Points, in no order, along strands that fork and pass close to each other.
Points whose rows are less than 38.5 apart are linked; no others are. Some points are linked to none.
ruli: [ 33  15 -17  -4   2  12  -9  16  -1  10  -1  10  32  -1  -4  13   2  -6
  -6  -5  -4   3  -7  -4 -15   1   3  24   6]
rofi: [  5 -16   0  12 -13   2  20 -21 -20  16   9 -17 -26   7 -26   4   2   9
 -11  -2  -9  -4  21   6  23   6  -3 -16   9]
moni: [-32  -3  23  -9  11  -8  -8   3  23 -32   1  -6 -14  -1  11 -20 -11  -1
  16   1   8  10 -10  -6  -7   3  -4   6   4]
sev: [ -5   7   2  -1  -2 -19   4  -4  -8  12   5   6 -19   2   3  15  -3  10
  -7  -1   9 -30  30   7  16   5   6 -24  -4]
betul: [ 32  14 -21   9   4  15  -7  19  -6  15  -2   2  14   3 -13  17   6   7
 -15 -11   0  -7   7  -7  -9   0   3   3   0]
buva: [ 12  -5  -4   4  -3  27  15   0  -7   9  -4  -4  33  -9  -2  -2   3 -33
  15   5 -10  16  -6  -6   2   6  -4   9   3]
fari: [  9   0   0   6  -1  16  10   1   1   5   8  -4  30  -3  -5  -1   6 -19
  12   5  -1  16  -7  -9   3  14   5  13   7]
Bido: [ -6  -6  -1  -3  -5  -2  20  -3 -15  21   3  11   1  -5   1  14  -5  -9
  22  21   1 -11  30  12  32  16   5 -27  -2]
Tofav: [ 13   9 -17  -4  -1  -3 -16  10  -4  -4 -14  12   3  -1   9  10   0   4
 -13  -7  -4   1 -21   0 -25 -13   5  13  -7]
vut: [ -3  13  -1  -8   6 -15  -6   9   3   7   5  14   0  -3  11  10   0   6
  -1  -1  17 -22   7  -3   5   7  14 -11  -4]
Fus: [ 20  17 -13 -10  -1   5 -10  15  -1   1   0  13  27  -2   8  11   0  -6
  -3  -4   1   4 -16  -3 -18   3  10  24   6]
ril: [-12  -1   8 -10  -6 -21  16   1 -12  19  12  11  -7  -3   0  13 -11  -4
  17  13   6 -15  33   8  27  14   7 -22  10]
Zezu: [-20  -8   7 -11   7 -14 -10  -6  15 -22 -10   6 -19  -4  18 -14  -4   9
   0   1   2  -5 -11   3  -9 -13   0  -2 -13]
Pufo: [ 11   3  -9  -7  -3  18   9   6 -12  12 -12  16  21 -17  11  12  -5 -20
  16   8   1  -3  -4   2   6   4   6  -9 -11]
keb: [ -2  -8   3   3  -7   2  29  -8 -17  22  10   2  -1  -5 -10  10   0 -10
  17  16  -3   0  22   7  26  17   4 -20   7]
suzek: [-12  -6  20  -3  11 -13  -4  -5  28 -28  16 -20 -12   4  -4 -23   7  13
  -6  -2   9  13 -13  -2  -9   4  -4  14   2]
tuk: [ -4 -15  -7   6  -7  10  -7 -13  -8   0 -25   2  -8   1   9  -5  -4   5
  -5   2  -7  -3 -10   4   3 -17  -4 -14 -25]
lefor: [-27  -4  16 -16   2 -18  15  -6   9   8  12   4 -23   7   5  -6 -10  -1
  12  11  10 -10  23   4  28  10  -1 -17   4]
Dezuv: [-18  -6   8 -12  -2 -18  14  -5  -2  14   9   8 -17   2   5   4 -11  -1
  11  12   6 -18  29   9  31   9   1 -25   3]
keger: [-31  -7  23   0   8   4  -8  -7  15 -28  -5 -19 -13   1   6 -21 -10  -8
  12   4  -1  16 -15   3  -5   4  -6   0   3]
bifa: [  7  -7 -15   9  -1   2 -14   0  -6   2 -20   0 -12   4   0   2   4  21
 -24  -9  -1 -16   0   4  -4 -17  -1 -22 -23]
bol: [ 16   5  -2   4   3  10  -2   1   9  -3   9  -2  30   4  -4  -2   6  -7
   0   2  -3  16 -13  -7  -8  11   3  25  11]
Tuv: [ -3  -7   2  -2   4 -14 -16  -2  16 -24  -3  -4 -13   1   3 -13   5  15
 -11  -3   1   7 -22   2 -24 -14  -2  11  -8]
mono: [ -8  10   6 -11  10 -22 -10   6  18  -8  12  10  -3  -2  10  -6   3  14
  -4  -7  16 -11  -6  -7  -9   2  10   5  -1]
Tavoz: [ 14   7  -2   5  -1  -8   8   2  -7  15  25  -3   6   7 -14  10   9   7
  -4  -1   6  -2  10  -4   9  15   7   3  16]
Mar: [ 10 -18 -12  17  -4  14 -11  -5  -2  -3 -14 -16 -11   9 -18 -11  10  23
 -23 -11 -10   8 -14  -3  -9 -22  -9  -4 -15]
Redep: [  8   5   3   7 -13 -16  10   0 -25  16  12  -5 -15  -1 -12  28  -7   7
   1  -2  -2 -23  39   7  13   7  11 -16  15]
nezir: [-10   0  17   7   8   3   2  -8  18 -15  19 -24   8  10 -12 -16   5  -3
   3   2   4  22  -8  -3   2  20   0  15  16]
dol: [-12   1   5  -4   3 -17   1  -7   2   6   2   5 -24   4   5   3  -1  13
 -10   0   8 -29  20   8  19   0  -1 -25  -9]
ramek: [-29  -4   7 -17   9 -12  -1  -4  17  -6  -5  17 -15   4  21 -11 -10   6
   9   8   7 -18  11   6  22  -3  -2 -19 -15]
kisu: [ 17  17   1   6 -10 -16   7   7 -26  18  21  -6  -3  -2 -12  35  -3   8
   4  -5   0 -21  40   2   5  10  13  -5  21]
teli: [ 26   7 -24   2  -5  18  -4  13 -11   9 -22   7  16   3  -5   3   3 -18
 -14  -9 -18  17 -13  -3 -25 -25 -14  28   5]
vun: [ 20  -6 -14  11   3   8 -14   0   7  -4  -2  -9   4  13 -18  -4  13  22
 -24 -12  -8  11 -14  -6 -18 -11  -4  16   0]
nazam: [  2  -2   8   1   8 -19  -1  -6  18  -9  25 -14 -13  10 -14  -9  13  22
 -21  -8   8   0  -4  -2  -5   5  -1   8   6]
Dut: [-36  -1  30 -17   9 -15  13   3  26  -8  17 -11 -30   8   0 -22  -6   1
  11   5  15   4  12  -6  15  12 -11  -4  10]
Lepe: [-20  -2  21 -10  12 -19   1  -1  30 -19  13 -10 -23   1   1 -21   2  14
  -4  -4  13   1  -7  -4  -2   0  -5   5  -3]
Ravis: [ 17  -8 -19   2 -12  31   7   1 -24  14 -28   4  15 -11   1   2  -1 -24
   0  -7 -15   5  -4  -3  -3 -20 -13  -3 -11]
delu: [  0  -6   6  -1   8 -14 -10  -6  21 -21  10 -12 -10   6  -5 -15  10  19
 -15  -6   4   8 -15  -1 -16  -3  -2  12  -4]
Zil: [ 17 -13 -15  18  -3  15 -12  -3   2  -3 -12 -16   2  12 -21 -10  11  15
 -22 -10 -13  17 -16  -6 -18 -22 -11  11  -4]
laru: [ 20  12  -8   0   4  -3 -10   9   6   2  15   4  18   7  -4   8  11  13
 -13  -6   6  -1  -6  -7 -11   9   8  15   7]
lun: [-18  -3   0 -11  -1   4  -3  -3   2  -5 -16  18   4  -6  25   0 -12 -12
  22  10   4  -1  -6   2   7   0   5  -8 -10]
bopo: [ 25  17  -3  10  -7  -2  14  14 -31  26  15  -2   7 -11 -18  37   1   3
  11   0  -5 -15  41   6   9  13   9  -8  16]
Vor: [ -4 -12  -6  10 -14  18  -4 -12 -16   0 -30   3   0  -4   9  -6  -5 -13
   0   4 -14   7 -16   5  -3 -21 -10  -5 -18]
mok: [  6  -3  -8   1  -8  26  10  -2 -14   6 -18   6  23 -15   9   1  -5 -38
  17   6 -12  12 -10  -2  -3  -7  -5   7  -3]
Pov: [ 15  -6 -20   7 -12  27   3   2 -23  12 -30   1  12  -7  -2  -5   1 -26
  -6  -8 -19  14 -11  -4 -12 -30 -18  11  -5]
gur: [  0  10  -6  -9   3  -4  -1   8  -4  10  -2  17   6  -7  14  12  -2  -2
  10   3  11 -18   6   1   8   8  13 -15  -8]
pav: [ 22   2  -7  11  -1   7  12   2  -6  15  17  -3  14   4 -17   8  12   2
  -3   1  -1   5   8  -4   8  14   4   4  12]
tanas: [ -6  -5   1  18  -9  22  -2 -11 -12  -8 -18 -14   8  -2   0 -13  -2 -29
   1   0 -20  25 -21   0 -13 -16 -18  12   2]
kat: [  6   8   6   0  -1 -23   5  -2   2  10  33  -5  -6  10 -15   6   6  15
 -12  -7   7  -7  13  -3   6  14   6   8  23]
Vodot: [  2  -9  -8  15 -14  25   0  -9 -19   2 -26  -8   4  -3  -2  -9   0 -21
  -4  -2 -20  18 -18   1 -12 -26 -19   8  -8]
gezib: [-33  -3  30  -8  10  -6   5   1  26 -16  17 -21 -19   6  -3 -23  -7  -2
  10   4  13  15   4  -6  11  16  -7   0  12]
vipi: [-17  -4  -2 -12   4  -2  -2  -5   3  -3 -13  18  -3  -1  23  -1  -8  -3
  14   9   6 -13   5   7  17   0   5 -18 -17]
gopek: [-14   8  16 -11  12 -27   1   3  25  -8  23   1 -16   1   0 -14   6  15
  -4  -5  16  -6   0  -7  -2   6   1   5   4]
Katis: [-31  -9  18   6   3  14  -8 -12   4 -24 -12 -15  -8  -1   9 -18 -15 -17
  16   7  -6  18 -18   6  -2   0  -8  -4   0]
nese: [-31  -3  15 -16  11 -13  -9   0  21 -28  -7   8 -18  -5  21 -19 -10   5
  15   2   5   1  -9  -3  -7  -9  -4   3  -6]
gikob: [ -1   1  13  11   7   4  -8  -8  18 -21  11 -17  20  10  -9 -16   5  -3
   1   1  -2  24 -17  -3 -11  13  -2  29  17]
Litab: [-35   0  25 -20   3 -21  15   1  21   4  14   1 -31   9   3 -15 -11   2
  12   7  11  -6  21  -2  25   8  -9  -9   5]
Kuz: [  6   4 -10  -4  -1   8   3   5 -10  11 -10  14  13  -9  13  13  -3  -9
  10   5   5 -10   2   4   8   4   9 -14 -14]
Daro: [  8  -7   3   6 -12   0  31  -3 -27  25  15  -1   2  -8 -21  19  -1  -7
  15  13 -12  -1  29   8  21  17   6 -14  18]
Buku: [ 22   6  -4   9  -7   8  26   9 -30  26  12   0  10 -11 -21  26   5  -2
  12   4 -11  -6  32   5  13  15   4 -12  16]
ziber: [-25  -4  25   2   9   1   3  -2  18 -17  17 -21  -4   6  -7 -20  -3  -8
  11   5  10  21  -4  -4   7  21  -2   4  16]
sobu: [ -3  -6 -11   0   0  -2 -15  -3  -3  -3 -23   9 -11  -1  15   2  -1  13
 -14  -4  -2 -16  -6   7  -4 -17   1 -17 -25]
mez: [ -4  -7  -1   7  -4   0 -13  -7   1 -18 -13  -5  -9   1   4  -9   2   4
  -7  -2  -6  14 -24   4 -20 -18  -4  11  -8]
vapin: [ 18  -4 -18   3  -7  27   6   5 -21  17 -25   9  13 -13   1  10  -2 -13
   3  -1  -9  -8   5   0   3 -10  -3 -15 -20]
ren: [ 30   6 -15   9  -1  17  12  10 -16  20   8   1  21  -6 -17  15  10  -3
   0  -3  -4  -4  14  -4   7   8   2  -2   6]
puge: [  0   7  -6 -10   1 -14 -16   7   6 -12  -7  17   1  -3  18   3   0   7
  -2  -6   4  -1 -20  -1 -21  -8   6  14  -6]
muf: [  0   3   5   4 -12 -20   9  -8 -20  13   6  -5 -25   3  -8  21  -9  10
  -7  -5  -2 -32  40   8  16   2   6 -23   8]
Nur: [  3   4   8   1   2 -25   2  -5   7   3  29 -10 -17  11 -14   2   8  21
 -22 -11   8 -10   9   0   2   7   1   3  17]
tilu: [  3   1 -10  -5  -9  20   8   1 -13   8 -19  15  19 -14  14   7  -9 -28
  17   7  -6   3 -12   3   0  -4   1   1 -10]
puzi: [  3  10  -6  -4   7 -14 -13   7   6   1   4   8  -2   0   8   6   6  17
 -14  -7  12 -19  -1  -5  -9  -2  10  -5  -8]
pefep: [ 14   1   1  11   7   7  -9  -9  18 -11  15 -12  23  15 -13  -7  12   7
  -8   1  -4  21 -11  -8  -8  10  -2  28  13]
Vobat: [-20  -9   3  -6   0  -2 -12 -12   5 -16 -20   8 -12  -1  21 -10  -9   0
   6   5  -2  -1 -12   9  -1 -14  -4  -7 -17]
bipa: [-22   5   5 -13   0   2  -5   6   4 -10  -8  18  10  -5  25  -2 -15 -18
  30  11   9   8 -12  -5   0   6   9   4   3]
mepu: [ 19  20 -11  -8   7  -5 -13  20   2   4  10  11  24  -3   6  14   5   6
  -6  -5  12  -6  -6  -6 -10   9  15  12   3]
Nulis: [ 33   5 -22   6   2  22  -5  15  -4  12  -5   2  22   1 -12   9   8   0
 -12 -11  -7   1  -1  -8 -12  -5   0  12   3]
maki: [ 23   4 -14   6   4   2 -14   6  10  -2   9  -2  15  12 -12   4  13  19
 -23  -8  -3   5  -8  -7 -15  -1   2  20   5]
lirin: [-17  -9  12  16  -3  21  -1 -14  -3 -15 -11 -20   5  -3   0 -14  -7 -25
  10   5 -15  21 -20   4  -4  -2 -12   2   2]
zap: [-10   6   2  -5   1 -14 -13   2  10 -21  -5  10  -2  -2  17  -5  -1   0
   6   0   3  11 -24   0 -22  -7   4  22   3]
mufe: [ 28   5 -17   4  -1  26  13  13 -19  21 -10   7  20 -16  -7  17   4 -11
   4  -3  -5  -8  13   0   2   0   1 -11  -7]
tumiv: [-20  -2   8 -12   8 -18   2  -7  15  -6   3   7 -24   1  10  -9  -2  12
  -5   0   9 -20   8   4  14  -3  -3 -18 -15]
Lapo: [  6 -13  -9  10  -1   3 -11  -4  -1  -2 -11  -9 -15   6 -10  -5   8  23
 -25 -10  -2  -2  -8   0  -7 -17  -4 -13 -18]
Bipof: [ -5   3   0   5  -4  -5 -14  -2   3 -21 -10  -1  -2   1   8  -7   0  -5
   1   1  -7  21 -27   6 -25 -11  -5  23   4]

Follow the links from the first point to the second, and from the first to the third. Name the last point that the two ways share.
maki / mufe / keger -> Vodot
lirin / mono / puge -> delu
pav / Fus / Vobat -> Vodot
Tofav / Kuz / ren -> delu

A fork is a point with three links, a tip a point with one. Leave the first point through the second and follow the links. Name the first fork or tip that comes.
Vobat / Zezu -> Vodot
sev / dol -> bipa
Kuz / gur -> delu
tuk / sobu -> betul
tanas / lirin -> Vobat

Name the points in between on the shortest way along the links from the first point to the second, in order.
Fus / lirin -> mepu, laru, maki, vun, Zil, Mar, Lapo, bifa, sobu, tuk, Vor, Vodot, tanas
ril / bol -> Dezuv, lefor, Litab, Dut, gezib, ziber, nezir, gikob, pefep
gikob / puzi -> pefep, bol, fari, buva, mok, tilu, Pufo, Kuz, gur, vut
Nur / Tofav -> nazam, delu, Tuv, mez, Bipof, zap, puge
nazam / Ravis -> Nur, kat, Tavoz, pav, ren, mufe, vapin
bopo / tumiv -> kisu, Redep, muf, sev, dol
